Points, in no order, along strands that fork and pass close to each other.
Two points are linked if the straight distance between their rows is under 71.6.
q_892: [ -2  41  -8 -13  -1  16  24  23  22  14 -16   0  28  -2  51 -32  20  11
  23  -9]
q_977: [-31 -19   8  11   0  24  27 -25 -10 -33 -21   4 -17  15 -35  -2 -29  38
  27  -9]
q_261: [ 76  23 -13   3  -8 -51 -36  12  26   6 -17   8  42  28  24 -27  18 -31
 -18  -6]
q_700: [ 14  -1  32  21  13  40  34 -11 -19 -18  39  -3  24  26   6  -2  31  27
 -23  31]
q_101: [  3 -28  -2  33   2  -9 -17 -15 -40 -18  -4  10   0  24 -19   6 -11   4
  19  15]
q_727: [ 65   0 -38  13  15   4 -18  -4  25  23 -17  41  15  27  -2   0  -2 -29
  -8 -15]
q_995: [ 35  20 -13  10   3 -34  -9  10  10  42   6  22  60   5  33 -33  16 -20
 -11 -26]
q_561: [-45   0  37 -24  16  18  49 -36  13 -45  20 -38 -14 -13  -8  29  14  25
 -19 -17]
q_925: [-13 -65  10  37 -24 -26 -32  -9 -14 -30 -13  23   6  21   2 -24 -33  16
   5 -17]
q_649: [ 60   3   3 -20  15  -9 -18  12 -43   0   8  12  11  27   9  29   7 -12
 -18  43]
q_23: [ 62   8 -27  32  -9 -17 -15   6   9  48  13  10  -9 -44   1  10  18  -4
 -39  -1]
q_467: [-57 -21  30 -31  -3  -5  26 -40   4 -57 -20 -32 -11 -14 -15   0 -19  23
   7 -36]
q_95: [ 13  23  11  -9   1  -5   6 -13  10  28  -5  33  29   2  20 -39  29 -10
 -11  25]
q_945: [-48   4   7 -36  10  -1  18 -10   0 -14  13 -14 -19 -19 -13  40 -23 -20
  15 -19]
q_726: [  4  45  -6 -18 -32  -7   8  17  49   8 -12   8  13   9  13 -56   8 -14
   3   6]
q_242: [-24 -15 -12  30   5   6  -4 -14 -19 -17 -24   6 -27  19 -29  11 -26  28
  30  13]
q_489: [  0  -9  13  26  -3  49  39   1 -15 -16  32 -18   1  16  -4  12  35  35
  -9  26]
q_973: [ 21  -4  -2   4  28   2 -11 -14 -40  -9  22  15  47  26  -8  17  15 -19
  13  -3]
q_272: [ 34   7  26 -20  15 -11  -8  11 -51  -1  17   2  29  16  27   2  27  -9
 -21  51]
q_943: [  6   2   4  18  11  22  -3 -11 -20  27  -4  31 -17  -3 -16   4 -21  -6
  29   3]
q_453: [ 47  29 -27   5 -27   3 -18  24  51 -14 -35  10  -8  31   6 -35  -1 -27
  10  -5]
q_657: [ 59   7 -30 -15   7 -12 -15  14  -8   3   0  14  45  27  18   2  34 -31
 -14  15]
q_9: [ 66  38  -8  -9 -21 -16   1  34  10 -26 -17  -8  24  42  40 -28  29   0
 -10  38]
q_153: [-11  16 -43 -23  33  12  -2   6  29  25  -8  -1 -35   2 -32  38 -18 -19
   4  -3]
q_115: [-46 -58   6  -5 -32  -5 -13 -23   5 -50 -24  -5  -9   9   0 -50  -9  24
  -5 -15]
q_910: [ -3 -30  44  34  13 -40 -36 -28 -51  -2  15   2  29  -2   6 -32  11 -10
  -3 -17]
q_696: [ 14 -22  15  41 -16 -28 -35  -3 -41  17 -13   2 -31 -26  -3  15  -6   8
   7  14]
q_118: [-15 -20  36  18  10  -6  -2 -21 -50 -19  14   8  26   5   1 -32   7  -3
  17 -14]
q_143: [ 40  -1 -20  -8 -11  -3 -19  37 -29  40  -9   2 -37 -15  -9  27   4 -17
 -19  40]
q_538: [ -4 -31 -13  37 -23 -19 -19  11 -35  16  24  -1  -2 -22 -19   9   0 -15
   6 -19]
q_121: [-65 -38 -19 -12 -10 -14 -13  12  19 -48 -18 -23 -30  11   1  14 -43  32
   6  -4]
q_239: [-34 -67  -6  10 -24  -8 -20  -8   2 -47 -24  16   0  28  10 -34 -30  29
  -5  -2]
q_36: [ 31  36 -16  -6  -8  25  16  32  16   3 -10   7  24  16  48 -25  15  -3
  27   1]
q_994: [ -8  26 -10 -29   5 -14 -13  -7  42  36   0   4 -25 -36  16  38   1 -28
  -2  -6]
q_497: [ 43  18   1   4  12  35  14  25 -21   1  19  14  16  26  34   7   4  -2
  16  29]
q_889: [ 33  20 -11   6   3  49  24  18   8   0   7   7   0  20  19   8  16  18
   1  37]
q_718: [  5 -52  -6  58 -31 -41 -37   7 -29  -4  21  -1   1 -10 -15   2 -19   7
  -9 -16]
q_463: [-46  -5  10 -20  29 -42  16 -33  14  -4  -6  -4 -30  -6 -39  42 -57  -5
   4 -30]
q_960: [-57 -12   1  -3   1   8   3   4   3 -42   4 -33 -44   8 -10  31 -36  27
  18  -1]
q_798: [-16  25  13 -31  -6  46  58   5  58  -5  25 -13  -2  -4   6  21   9  24
 -19  -1]
q_978: [ -1  -8 -24  11 -10   1  -1  -3   9  39  10   7  -2 -47 -23  18  -2 -20
   9 -43]
q_626: [ 62  18 -30  15  -6  -1 -22  13  39   3 -26  31  12  34  12 -22  -7 -37
   0 -12]
q_998: [-46 -43  25   0 -22   5  -1 -11 -21 -53  -5 -12  -4   5  -2 -52  -5  15
   6 -19]
q_485: [ -9  -8 -37   1   0  -9 -24  21 -14  21  -1 -21 -41 -18 -27  46  -9 -13
   4  13]
q_646: [-31 -51  -4  38 -36 -34 -27   2  20  -5  -5  -6 -24 -30 -16  -6 -44  27
  -6 -41]
q_197: [-59 -37   6 -28 -17  -9  10 -16  16 -63 -22 -32 -18   0  -5   8 -36  27
  12 -37]
q_692: [ 16  15 -34 -19   1   3 -20  25   0  36 -12  -6 -43 -19  -9  34   1 -19
 -10  33]
q_267: [-38  23  14 -13  18  21  25 -10 -10   6  -5 -21   6 -35  32 -12  41  13
  15  -3]
q_100: [ 26  31 -38 -13 -24  -1 -16  25  69 -13 -38  -6 -27  18   4 -21  -8 -32
   5   3]
q_725: [-12  20  -6  -6  11  47  24  -7  16  -1   8  -1 -32   4 -14  23  -5  21
   7  30]
q_859: [ 40 -13  -4  45   5 -20 -29  -7 -32  33   5  18 -14  -5 -20  19 -15  -7
  -6   7]
q_568: [-44 -16  45   0  -7  19   8 -15 -27 -32   6 -22 -15  -9   4 -45   9  21
   5 -12]
q_231: [-18 -14   5  23 -12 -26 -37  -6 -17  10 -16 -16 -39 -41  -1  24   1   8
   9   8]
q_752: [-62 -37 -13  -9 -15 -38 -31   2  13 -36 -11 -29 -30  -6  -6  26 -32  11
  -2  -5]
q_333: [ 49  -4 -15   5  22  10 -12  21 -50  -1   5  12   0  32  -9  34  -3  -7
   4  33]
q_263: [ 19   0 -28   7   4  -6  -2  -3 -20  29  -6  16  32 -13   5   1  39 -21
  10 -16]
q_502: [-18  -3  -6  11  -4 -21  -8 -20  15  31  15  -6 -18 -61 -26  27   0  -6
  -7 -41]
q_517: [  7 -61  -1  56 -21 -45 -43  -8 -13 -14   0  13  11  11   0  -8 -32  18
 -14 -22]
q_810: [-22  32   5 -24   7  18  18   5  15  23  -9   3  14 -29  36 -12  21   1
  17  -5]
q_381: [ -6  51  -1 -24 -32   6  29  12  60 -10  -5  -4  15  13  18 -46  18  14
  -3  14]
q_829: [ -8   4  36   3  31   8  21 -30 -36  -6  16  19  45  14  10 -38  24   5
  -4   0]
q_586: [ 31   2 -19  -4  19 -11 -11  -2 -32   7  10  10  56  21  10   9  35 -23
  -1   4]
q_757: [ 42  -4 -53  19  12  10 -14   4  19  39 -13  26 -14   3 -25  12  -3 -21
 -15  -8]
q_464: [  0  -5  37   5   5  -1  -7  -3 -52   2  19   1   8  -1  19 -21  19  -7
 -11  42]
q_409: [ 75   2 -34   1  -5 -24 -22  10  -4  27  -7  13  21   2   9  15  37 -32
 -29   9]
q_902: [-25 -31  22  24 -10  -6  -5  -8 -35  -9  -2   6   2 -17  -9 -21 -18   0
  29 -35]
q_325: [-21   1  34  -2  16  48  59  -1 -29  -4  12 -12  27  -8   5 -33  18  29
   8 -28]
q_205: [ 14  11 -15 -15 -11  10  -5  17 -14  22  -1   1   1 -19  19  -1  27 -18
  -3  34]
q_160: [-28 -10  49  14  -5  16   1 -10 -35 -33   7 -26 -21  -8  23 -33  14  21
   2  22]
q_279: [ 71  36  -4 -16  -3 -25 -22  27  17 -39  -7  -6  46  63  30 -19  12 -20
 -11  16]
q_180: [ 54  12  22 -17  15 -30 -30   2  -4  25  22  28  45  17  17  -2   7 -23
 -30  26]
q_574: [-53 -27 -22   8 -11 -34 -19   2  10  -5  -3 -22 -32  -9 -46  31 -38   4
   4 -18]
q_675: [-62 -44  19 -23 -19 -37 -11  -8  21 -25  -6 -15 -25 -18 -25   1 -64   1
 -11 -44]
q_593: [-15  -1 -18  22  30   5 -14   0  -8   6 -22  -2 -48  16 -37  18 -29  25
  24  24]
q_57: [ 28  29 -38 -24 -20 -14 -22  24  61  16 -27   1 -30  -4  12   4  -1 -29
 -18  17]
q_894: [  5  39 -17 -35  -7  -9 -10  -1  68  16 -16  12 -18 -12  13   9   1 -26
 -10  12]
q_268: [-41  -9  11  -6  -1 -26 -27 -13 -10  -7  -8 -29 -36 -36   7  35   2  -7
  11   4]
q_686: [-13  -7  36  11  -8   4 -13  -5 -40  -3   7  -1 -29 -13   1 -16   1   4
   4  42]
q_427: [-29  -8  17  12  -4  46  39  -6  -4 -23  24 -34   0  -9  -6  10  47  35
 -15  10]
q_411: [  0  26  21  -9  20   2  20 -13 -12  11  15  25  55  20  29 -44  25   1
 -14  16]
q_13: [  7  -3 -28  29  23   7 -14  -2  -7  36 -16  14 -36   0 -40  21 -24   0
  22  -2]
q_988: [-12  29 -11 -30   3  44  38   3  41  -5  18  -5 -16   3  -5  27   1  15
  -1  11]
q_18: [-35   1  10  -5   4   1  -5  -7 -25   4  -6 -23  -9 -39  15   8  31  -3
  20   4]
q_190: [ 53  40 -18   7 -21  17  12  39  29 -27 -17 -13   9  36  42 -23  20   3
   8  19]
q_873: [-34   0  28 -16   0  34  37 -16 -16  -6  -5   1   6 -27 -21 -12 -17   8
  26 -28]
q_881: [ -4  16  12 -11  12  41  50   1 -13   6   8  19  40   4  10 -33   9   5
  16 -19]
q_328: [ 15  12  10  -6  13  34  33  -8  -5   8  13  43  37  22  -3 -24 -10  -8
  12  -9]
q_193: [-37   3  38 -22   3  47  54  -7 -14  -8  10 -18   8 -25  -6 -24   1  19
  10 -26]
q_433: [ 48 -16  20  28  11 -32 -36 -10 -41  22  21  19  12   6 -14  23  -8 -12
 -16  13]
q_531: [ 17   5  14  10  14  20   7  -6 -18  25  13  40  16   8   2 -12 -13 -14
  22  -6]
q_544: [ 45  30 -10   5 -13 -43 -18  17  19  25 -15  12  44  20  34 -43  19 -20
  -2  -4]
q_908: [-59  -9  28 -25  -5  -1   2  -5  -5 -13  12 -19 -25 -29 -13   5 -26 -11
  16 -23]
q_488: [ 29  20   7 -19  12   0  10  27 -41   1  19  -6  47  19  40 -11  40  -4
 -18  40]
q_275: [-50 -13  36  -5  -1  30  33 -14   7 -45  21 -52 -23 -10  -5  18  16  37
 -13  -6]
q_103: [-37  13  39 -33   8  37  66 -13  30 -15  26 -34   4 -19   5  29  13  26
 -23 -22]
q_764: [-41  -2   8 -18   3 -15   5 -31   7  24  -6  -4   2 -57 -18   5  19 -16
   2 -38]
q_458: [-33 -41   9  25 -25 -21 -15 -15  -8  -6  -6   2 -11 -19 -33 -14 -27   6
  10 -29]
q_868: [-52 -50   6   9 -25 -42 -25  -3  33 -10  -1 -12 -28 -27 -16   4 -62  16
 -17 -43]
q_15: [ -8  -9   8  15   7  36  37 -29 -25 -28  -1  17  11  17 -29  -4   0  24
  21  -8]
q_689: [-59  -4   1 -10  22 -10   4   3  10 -27  -1 -28 -47  14 -30  30 -65  24
  18   1]
q_147: [-31  12 -21 -34  14  11  11  -7  18   6   7  -4 -22 -14 -22  45 -18 -19
   8 -11]
q_667: [-41   0 -16   0  30 -15  -7   7  10  -1  -9 -21 -53  19 -48  24 -45  22
  16  21]
q_247: [ -9  23  24  -1  -3  48  55   9  48  12  12 -16  14  -4  26  -7  34  40
 -17  -1]
q_141: [ 18   0 -55  13  28  16 -12   8  25  50 -13  11 -35  -8 -46  21 -15 -18
  -5 -10]
q_442: [ 24 -10  -9  18  18  17  -4  -6 -42 -21  18  13  21  36 -12  23   4  -6
  19  17]
q_847: [-19  46   9 -22 -12  16  46   9  65  -2   1 -20  20   3  26 -27  30  34
 -16   1]
q_320: [-32 -16 -36   8  -1 -33 -26   4   4   8   4 -27 -35 -20 -41  46 -14  -8
  -2  -6]
q_754: [ 72   8 -42  10 -19 -15 -26  13  25  35 -21  15  -7 -15   9  -1  19 -23
 -36   3]
q_867: [-57 -24  27 -34   1 -35  11 -24  13 -23 -10 -14 -25  -4 -39  18 -71   0
  -6 -37]
q_591: [  1  23  26  11  11  46  50  -4  13   9   6  -4  18  -3  30 -11  38  40
   2   5]
q_208: [ 61  -2  35  -2  17 -41 -44  -2 -33  26  33  15  34  -2   3  26  -1 -17
 -33  12]
q_50: [ 47  32  -5  -9   5   9   6  29   1   1   7  14  46  33  46 -18   7 -10
  17   8]
q_309: [ -9  21 -22 -34  -8  13  -3  20   5  16   6 -12 -18 -24  13  24  15 -20
  -4  34]
q_763: [-37  -2  18  -8   8  -6   7 -21 -16  30  -5   8  15 -38  -1 -36  32 -12
  -5 -19]
q_215: [ 81  20 -11  -9  -6 -39 -45  23  27 -25 -16   1  34  53  16 -16   3 -37
 -19   0]
q_602: [ 41  16  10  -1   3 -13 -13  -7   3  30   4  44  27  10  16 -22  15 -22
 -15  26]
q_611: [ 24  27 -35 -10  12  48  14  23  25   4 -10  -1 -35  20   0  23  -1  15
  -5  44]
q_243: [ 26   2 -28  13  -9   0   1   6  10  44   7  25  26 -22 -11  -2  16 -28
   0 -36]

A fork is a point with three links. Follow the links from the first point to the second and name the forks in between, in order.
q_239 / q_488 => q_272
q_409 / q_272 => q_586 > q_442
q_243 / q_593 => q_586 > q_442 > q_242
q_988 / q_859 => q_36
q_205 / q_586 => q_692 > q_121 > q_593 > q_242 > q_442
q_649 / q_752 => q_442 > q_242 > q_593 > q_121
q_100 / q_320 => q_141 > q_13 > q_593 > q_121
q_700 / q_50 => q_798

A fork is a point with three links, a tip a point with one. Leave the first point through the second and follow the links. Name the first fork or tip that comes.
q_829 / q_411 => q_36
q_867 / q_675 => q_118
q_50 / q_497 => q_798
q_57 / q_100 => q_141
q_718 / q_517 => q_272
q_118 / q_902 => q_463
q_464 / q_686 => q_538
q_763 / q_764 => q_586

Name the points in between on the shortest way along the links from the first point to the second, in order.
q_889 / q_231 => q_497 > q_50 > q_36 > q_892 > q_810 > q_267 > q_18 > q_268
q_902 / q_268 => q_118 > q_829 > q_411 > q_95 > q_602 > q_180 > q_208 > q_433 > q_859 > q_696 > q_231
q_667 / q_586 => q_593 > q_242 > q_101 > q_442 > q_973
